A landscape with many valleys, sampled at points; each row gives a point and its height.
From any point a ball rolls to the lowest of the 2 points nearest to it. It stops when none of these is lower. Distance is the straight distance between rows; heights are no part of it.
Tad (h 2.54): [ -6  -4   9  16   1   2   4  -5  -2  22 -11  24   0   8 -15 -11  14  -7
   9   1]
lale (h 3.23): [ 31  16   5  11  18  13  -7 -13 -24   0  24  39  -7   3 -24  -7  14  32
 -24 -16]
Vira (h 2.88): [-10 -26  -5 -17  -2   4 -19   2   7   3 -27 -28   1  -6  15  13 -27 -13
  26  29]
zopef (h 4.14): [  6   3  -9   2 -22   2  13   7  11 -34  14 -10  10  -8  17  28 -21  12
  -8  16]
fatab (h 2.83): [ 21  -5  14   7  31   5   8  -8 -24  37  -8  42 -24  13 -20 -21  35  16
   6 -10]
Neke (h 5.66): [-21  -2   8 -19   9   3 -11  -3 -30  24 -27 -15  -2   0  -4 -38   2   0
  -2   3]
muz (h 3.83): [ 14   1   9  -5 -11   0  10   5   2 -25   2   2  -3  -8  12  18 -12   5
  -9  19]
Reten (h 5.10): [  3  14   6   5   0  -7  36   9 -17 -10   4   2  -2  -9 -18 -20   3 -12
 -22 -14]
tebat (h 4.45): [-22  -3  -7  -5  -9  19 -34 -14  12  -3 -17 -24  20  17  15   1   1  17
   5  11]
Rad (h 4.98): [-35 -23   1   2  -2  15 -28  -8  25   4 -21 -31  20   1  31  23 -19 -10
  25  27]
gup (h 4.47): [ 16   1   4   5   2  -9  18  -2  -2  -2   7  26 -18  -9  -3   9   1 -11
  -5   4]
gozo (h 3.78): [ 15   5 -11   6 -18  -2  -7 -17  30 -19  14   4   3 -10  18  30 -19   9
  -2  15]
delol (h 3.45): [ -3   9  -2  11   8  11 -41  -6   4  19   3   3  -6  29 -10  -2   5   1
  14  17]
Bapi (h 5.11): [-32 -19  15 -11 -25  -1  24   7   0   0 -14 -23  11 -13  25 -11 -13  -1
  -7  -1]
sesum (h 3.15): [ 12  15   9   2  24  -3 -40   9 -27  19  22  15  12   6 -31 -36  20  32
 -11  -9]
Suno (h 4.68): [-26  -3   9  -7 -19  22  -2  14  -4 -14 -22 -22  23  -1  22  -5 -20  24
  -4  26]
refi (h 5.91): [ 18  22 -17   7  -6   6  -2  11   0 -34  24 -13   5   6  -7  19  -8   6
 -17  -3]
mosav (h 3.06): [  0  -1   9  -3  -9 -36  16   6  28 -15  16  -8   9 -31  18  38  -8 -17
  17   6]
Tofun (h 1.94): [-24 -26   1  -7  -2  17 -31   0 -16  26 -21 -12   2  11   1 -18  -4  -9
  20  17]
Modim (h 3.11): [ 26  32 -10   9  -7  17 -23 -11  11 -13  16  15   5   5 -15   9  -3  19
 -14  -7]
Ziro (h 2.66): [ 13   6  -7  -2  -9 -33  26  11  18 -31  23   5   7 -37  12  36  -1 -17
   7 -10]
fuzil (h 5.44): [-41 -29   8  -4 -16 -12  17  18  11  -4 -16 -21  13  -2  15 -26  -6 -31
   7 -15]
tusu (h 2.20): [ 12   6  -2   3 -10 -28  48  12  12 -27  21  10  13 -44   0  18   4 -24
   2 -26]
fus (h 5.37): [-53 -26   8  -3 -16  -9   8  29  14 -17 -19 -36  29   4  30 -15  -5 -20
   8  -9]
tud (h 4.66): [ -9  -3 -12  -9 -14   5 -31 -14  36 -10 -10 -28  17  14  20  23 -12   9
  10  12]
mamu (h 6.19): [ 16  -3  16 -14  21  -3  15   0 -34  20 -14  24 -28   2 -19 -41  18   7
 -13 -27]
Zupa (h 1.49): [ 18  16  -1  18  18   3  54  16 -15 -18  13  29 -13 -23 -34  -8  22 -23
 -22 -46]
zukav (h 5.28): [-19  -1   9 -13 -27  -3  38  22   0 -10  -4 -19  14 -16  16 -18  -1 -10
 -13 -14]
kugoz (h 1.51): [ 10   5  -3  15 -15  -5  52  15   0 -16  21  16   3 -27 -12   6  15 -28
 -11 -32]
Gur (h 5.35): [  8  -7  -1 -14 -10 -30  33  -7   2 -10  -9   5  -7 -22   3  10   0 -10
  -6 -11]
kadag (h 3.01): [  8 -10  -1 -13  15  25 -51 -14 -13  33 -17   5 -15  12  -8 -10  -4  16
  14  17]
Tadu (h 5.32): [-20  12  12  -5  -4  -3  20   8 -20  -1  -3 -16   3   1 -11 -27   1 -10
 -22  -5]
Vurak (h 4.75): [-32  -6  -8   5   0   9 -15   1  11 -16  -6 -44  20  17  21  15 -19  15
  -3  29]
fof (h 2.87): [ 14 -14  -9 -16  -4  -7  -5 -24   8  14   0   5 -24  -3   9  26 -11  -2
  11  12]
Kov (h 5.00): [  0  -3  -9 -12 -13 -20   0  -6  10 -10 -23 -10   3   2   1   4   3  -7
  14  -1]
Larul (h 4.19): [-12  13  -4   1 -13  17 -17  -8  -2  -9   0  -7  15  10   0  -6   3  23
  -8  10]
nuki (h 5.36): [-20 -17   8 -12 -12 -26  16   9  25 -10 -13 -20  21 -21  26  14 -14 -17
  22   9]
Zat (h 5.17): [ -5 -10  -2 -19 -14 -28  26  -6  10  -2 -26  -8  -2 -17  14  -1   2 -15
   9 -13]
Tanib (h 5.25): [-47 -24  15   2 -15   6  -9  18  12  -4 -17 -25  26   4  31  -3  -5 -11
  14  11]
zeve (h 3.58): [ 31  31  -8  15  25  19  -3  -5 -36  -7  37  38  -9  -3 -36  -6  21  17
 -29 -30]
Gedo (h 3.00): [-14 -13  16   3  14   7   0  -1 -10  42 -25  19  -8  10  -9 -29  15  -4
  15  -1]
tipop (h 1.50): [ 27   7  -4   7  21   3 -16 -22  -7  17  16  31 -26  15 -19   8   9  16
  -9   1]
gopa (h 5.12): [-53 -33  10  -8  -2  12 -21  12  18   0 -32 -30  31  -4  36   8 -12 -17
  31  22]
vos (h 3.77): [ -2   2   4   7  -4  -2 -15  -3  12  16  -2   2  -4  14  -2  11  -2 -13
  13  18]
revi (h 4.80): [ 15   1   1  13   9  -8  30  -2 -16   1  11  20 -15  -2 -23  -4  12 -14
 -10 -11]
Pir (h 3.48): [ 26  20   7  -2  29   7 -38  -3 -28  22  14  23 -12  17 -26 -25  10  29
  -8   3]
pobu (h 4.90): [-17  -9  11  -7 -16   7  11  10   0  -2 -11 -16  12  -9  21   2 -17  10
   2  22]
vegim (h 3.42): [-11   4  20  -2  18   0 -50   6 -23  18   7   0  22   6 -22 -48  18  34
 -10   2]
gog (h 2.99): [-16  -2  12  14  -2   4 -22   0  -9  17  -6  12  14  15 -14 -27   3  -1
   2   9]
lom (h 5.77): [  8  21 -21   9 -14  10  17  19 -11 -45  30 -20  16 -13 -12  16  -5   2
 -16  -6]
lago (h 3.94): [ 34   7 -11   9  26   7  28  -7 -32 -13  23  33 -24   0 -31  -6  31   9
 -20 -43]
tef (h 2.21): [ 16   5   2  19  23   7   1 -10 -10  22  11  30 -16  18 -21 -11  25  13
   1  -4]
Vama (h 3.10): [  5   8 -11  20   6   1 -27   3  -6   8  22   5   5  27 -20 -12  16   2
   1   2]
koz (h 5.61): [ -8   6  -9   0 -23  10  33  23 -10 -37  20 -23  18  -6   5   7  -9   5
 -19  -7]
Nirot (h 6.05): [ 14  15   5  -8  -3  -4   7  -4 -16   3  -2  22 -21   5  -6 -15  15  10
 -14 -19]
gom (h 3.46): [ 25  -4   4 -11  18  12 -29  -6 -18  29 -13  22 -25  13  -9  -8  -3  11
  10  14]
Robu (h 4.29): [ -9   3 -20  12  -2  18 -29  10  35 -26  19 -40  23  29  20  24 -35  19
 -11  21]
togod (h 6.52): [ 12   6   6  -3  14 -10  55   0 -14   3  -2  30 -32  -5  -4 -14  23 -15
 -13 -46]
gutu (h 4.52): [-34  -2 -12  11   5  21 -34   8  13 -26  16 -51  27  30  21   7 -21  28
 -11  23]
tes (h 3.33): [-22  -2  11   3  10  11 -37  -4 -20  20   1  -6  24   5 -15 -35   2  18
  -3  13]
bip (h 5.24): [-31 -33  11 -16  -8  -8   1   9  16  -2 -27 -27  21 -18  37  14 -20 -17
  28  23]
zavot (h 4.03): [ 18   9  -7  11   3 -11 -10  -7  23  10  15   9 -16  13  -2  22  -1 -11
  14   9]
susa (h 3.85): [ 20   7   7  -8  10   5 -27  -1 -22  10   3  18 -12  12 -15 -16   1  20
  -8  12]
viten (h 4.43): [-27   5   8   1 -11  13  -1   7 -11 -18  -9 -12  29   4   2 -20  -5  19
 -12   7]
zema (h 2.71): [ 26  15   2  18  44  17  30  10 -34  10  24  39 -11   1 -43 -32  47  12
 -16 -48]
rulem (h 4.12): [  1  -7  12  12  -3 -20  28   7   4  11   2  24  -7  -7  -2   5  10 -22
   8   3]
Tanuf (h 4.65): [ 10  -5  -7  -4   7   8 -31 -27  42  13  -4 -14  -9  -1  18  38 -35  -8
  16  29]
ruvo (h 2.18): [ 20  13   1  21  26  16  50  16 -24   4  20  32 -11  -5 -34 -21  37 -13
 -19 -57]
ver (h 3.16): [ 24   3   9   9  42  -1  16  13 -27  19   6  35 -10  12 -43 -36  37  12
  -7 -26]
sus (h 4.82): [ -1  -3 -15 -15 -14 -10 -20  -9  26  -6 -13 -14   3   7  18  23  -7  -9
  21   9]
zemu (h 4.10): [ -1  10 -13  13  -6  14 -29   2  29 -11  23 -29   9  16  15  19 -20  16
  -8  19]
silom (h 3.74): [ -5   1   4  12 -10 -13   9   8  10  -5   7   2   5   4  -2  16   2 -24
  11   9]
Tas (h 6.29): [ 22   6  -1   0  18  -9  29  -1 -23   7  -5  39 -38   1  -9  -8  23   6
 -11 -27]
zel (h 4.18): [-37 -28   9 -14 -11   3   5   8   5  26 -36 -17   0 -10  28  -5  -4 -27
  25   5]
Pibul (h 2.48): [-29 -22   0 -15   1  18 -29   9  -5   6 -36 -31  10   6  12  -7 -19 -11
  21  27]
pag (h 5.83): [ -4  -5   1 -15  15   1 -20 -17 -27  32 -21   1 -11   4 -16 -33  10  12
  -2   8]
vitab (h 3.13): [ 25   1 -15   5  -5 -17  16   9   8 -26  25  10   0 -17  -9  26   2 -19
   4 -16]
Sonon (h 5.47): [-14 -10   1   3 -13 -19   8   3  24 -26 -11 -22  28 -14  16  23  -9  -8
   8  19]
neze (h 3.43): [  8   4   3 -15 -13   2 -10  -5   0  -4   7  -2 -13  -2  17  18 -18  13
  -8  21]
Gude (h 3.41): [  1   6  -8   2 -13 -25  -3   2  39 -26  24 -21  14 -11  24  41 -16  -4
  21   8]
Fik (h 3.68): [ -9 -17   2 -15  -5  -5  -4 -10 -18  35 -18  -5 -24  -1   5 -12  -1  -9
  17   7]
per (h 6.16): [ 37  19 -18   0   2 -19   0  -5  36 -21  20  16 -10  -6   7  45 -12  -9
   4   0]
sab (h 4.96): [ 15  -8 -20  -2 -10 -15 -23 -13  45  -2  -2  -5   3   1  11  36 -17  -6
  25   6]
Babuk (h 2.76): [ 19  20  -8   8   8  16 -18 -11 -14 -13  15  16   7   5 -20  -8   6  24
 -16  -8]
vedes (h 3.53): [ 27   8 -13  14  34   1  10  -2 -28   6  14  26 -16  13 -42 -18  31  14
  -9 -28]
Tomis (h 4.28): [ 18  21 -10  13   0  17 -33 -14  24  -2  22 -21   3  22   8  14 -30  13
 -19  21]
lopu (h 6.71): [ 18  -8  13  -1  16 -21  67   0  -4   2  -3  40 -31 -23   0  -8  17 -23
 -16 -59]
Tir (h 2.30): [ 24   2  -2  -7   9  -8  -5 -21  -4  15   8  17 -41   8   3  17   0   8
   2  10]
vep (h 3.32): [  1 -19  -1 -16 -11 -13   7 -10  -5  19 -11  -4 -24  -6  12  10   2  -8
  16  10]
Soli (h 3.96): [-24 -25   8 -18  -1   8  -3   0 -17  41 -33 -18 -16  -6  11 -13  -4 -23
  23   5]
vuriv (h 5.43): [-17   8   1  -4 -26   7  33  33 -12 -25   8 -28  18  -5   8 -22   2  -5
 -22 -16]
Tebe (h 0.67): [ 11  12   5  14  -4   1  55  15  -6  -9   8  19   3 -21 -19 -21  15 -25
 -16 -48]
kezub (h 4.81): [-13 -12 -11   2   1   6 -34 -18  41   9 -16 -28  10   0  28  36 -27 -13
  23  34]
sesan (h 5.52): [-24 -15   8  -6 -15 -15  19  12   7   9 -22  -9   6   1   1 -22   7 -29
  14 -13]
regel (h 5.51): [-14  11  13 -10  -3   0   6  -2 -17  15 -25  -6  -6  -1  -2 -21   2  -5
  -6   1]
fitas (h 2.47): [-11 -15  -4 -10   4  18 -48 -11  -9  15 -17  -9   8  10  -3  -8 -10   7
  17  22]
morif (h 6.04): [ 35  23 -22   5  -9  -3   0   4  25 -34  27  -4  -3  -3   2  35 -10  -5
  -7  -1]
Nezof (h 5.84): [  7   0   5 -15  -9  -5  13 -18  -7   7 -21  21 -17  -9   3   1  14   3
   0 -12]
pura (h 5.59): [  3  -7   6  -9  -1 -23  31 -19   5   6 -18  27 -22 -29   9  17   6 -10
   5 -11]
nufa (h 3.44): [ 26   9  -8   5  -9  13 -14 -22  17 -15   9  17  -3   0   0  20 -15  18
 -13   7]
Dodab (h 4.46): [ -2  19   0  13 -16   4  -2  -5  -2  -6   3   7   8   4  -6  -2   9   2
  -4  -8]
Gez (h 3.39): [  1  -8   1   1  -9 -26   7  -2  26  -2   0  -2  -2 -14  12  26 -10 -18
  18  18]
Zas (h 2.73): [  5   5  -6  13  15   2  -9   1 -14  14  22  16   5  15 -32 -23  21  13
  -7 -13]
Vozuv (h 4.48): [ 14   4  -6  -1   8  17 -35 -21  31   7  11 -19 -13  13  17  19 -38   9
  -4  28]
vib (h 6.00): [  1  -8  12 -13  18   0  -4  -6 -30  27 -12   9  -6   0 -17 -50  17  16
  -8 -15]
buke (h 4.69): [ -7   9  -6   6 -25  -4  15  19  -5 -11  10  -7  10   5  -8  -7  11 -11
  -5 -16]
kuvo (h 3.80): [ -1   8  -2  -6 -12  13 -21  -4   5  -9   9 -16   4  12  21  14 -24  25
 -12  29]
fakuz (h 3.92): [ 15  27  -4  16   6  12  18   7 -28  -2  27  26  -4  -2 -26 -10  26   5
 -22 -26]
sisim (h 4.97): [-32 -12  -9  -1   9  -9 -11   0  23 -22 -22 -51  16   0  28  25 -29   7
  15  34]

Where does a ball stop that starts at each point below?
togod -> Larul
fuzil -> zemu
nuki -> zemu
morif -> Larul
sesan -> Larul
Soli -> tipop

Call two points neighbours if one is among the 2 nearest of the other. Go from one point of each pair to the other, from neighbour to neighbour, staying as low as possible. Name the highest point that can't be avoided.
tipop / neze -> zopef
Tofun / Tad -> susa
sesum / Tad -> vegim
tipop / Tebe -> ver
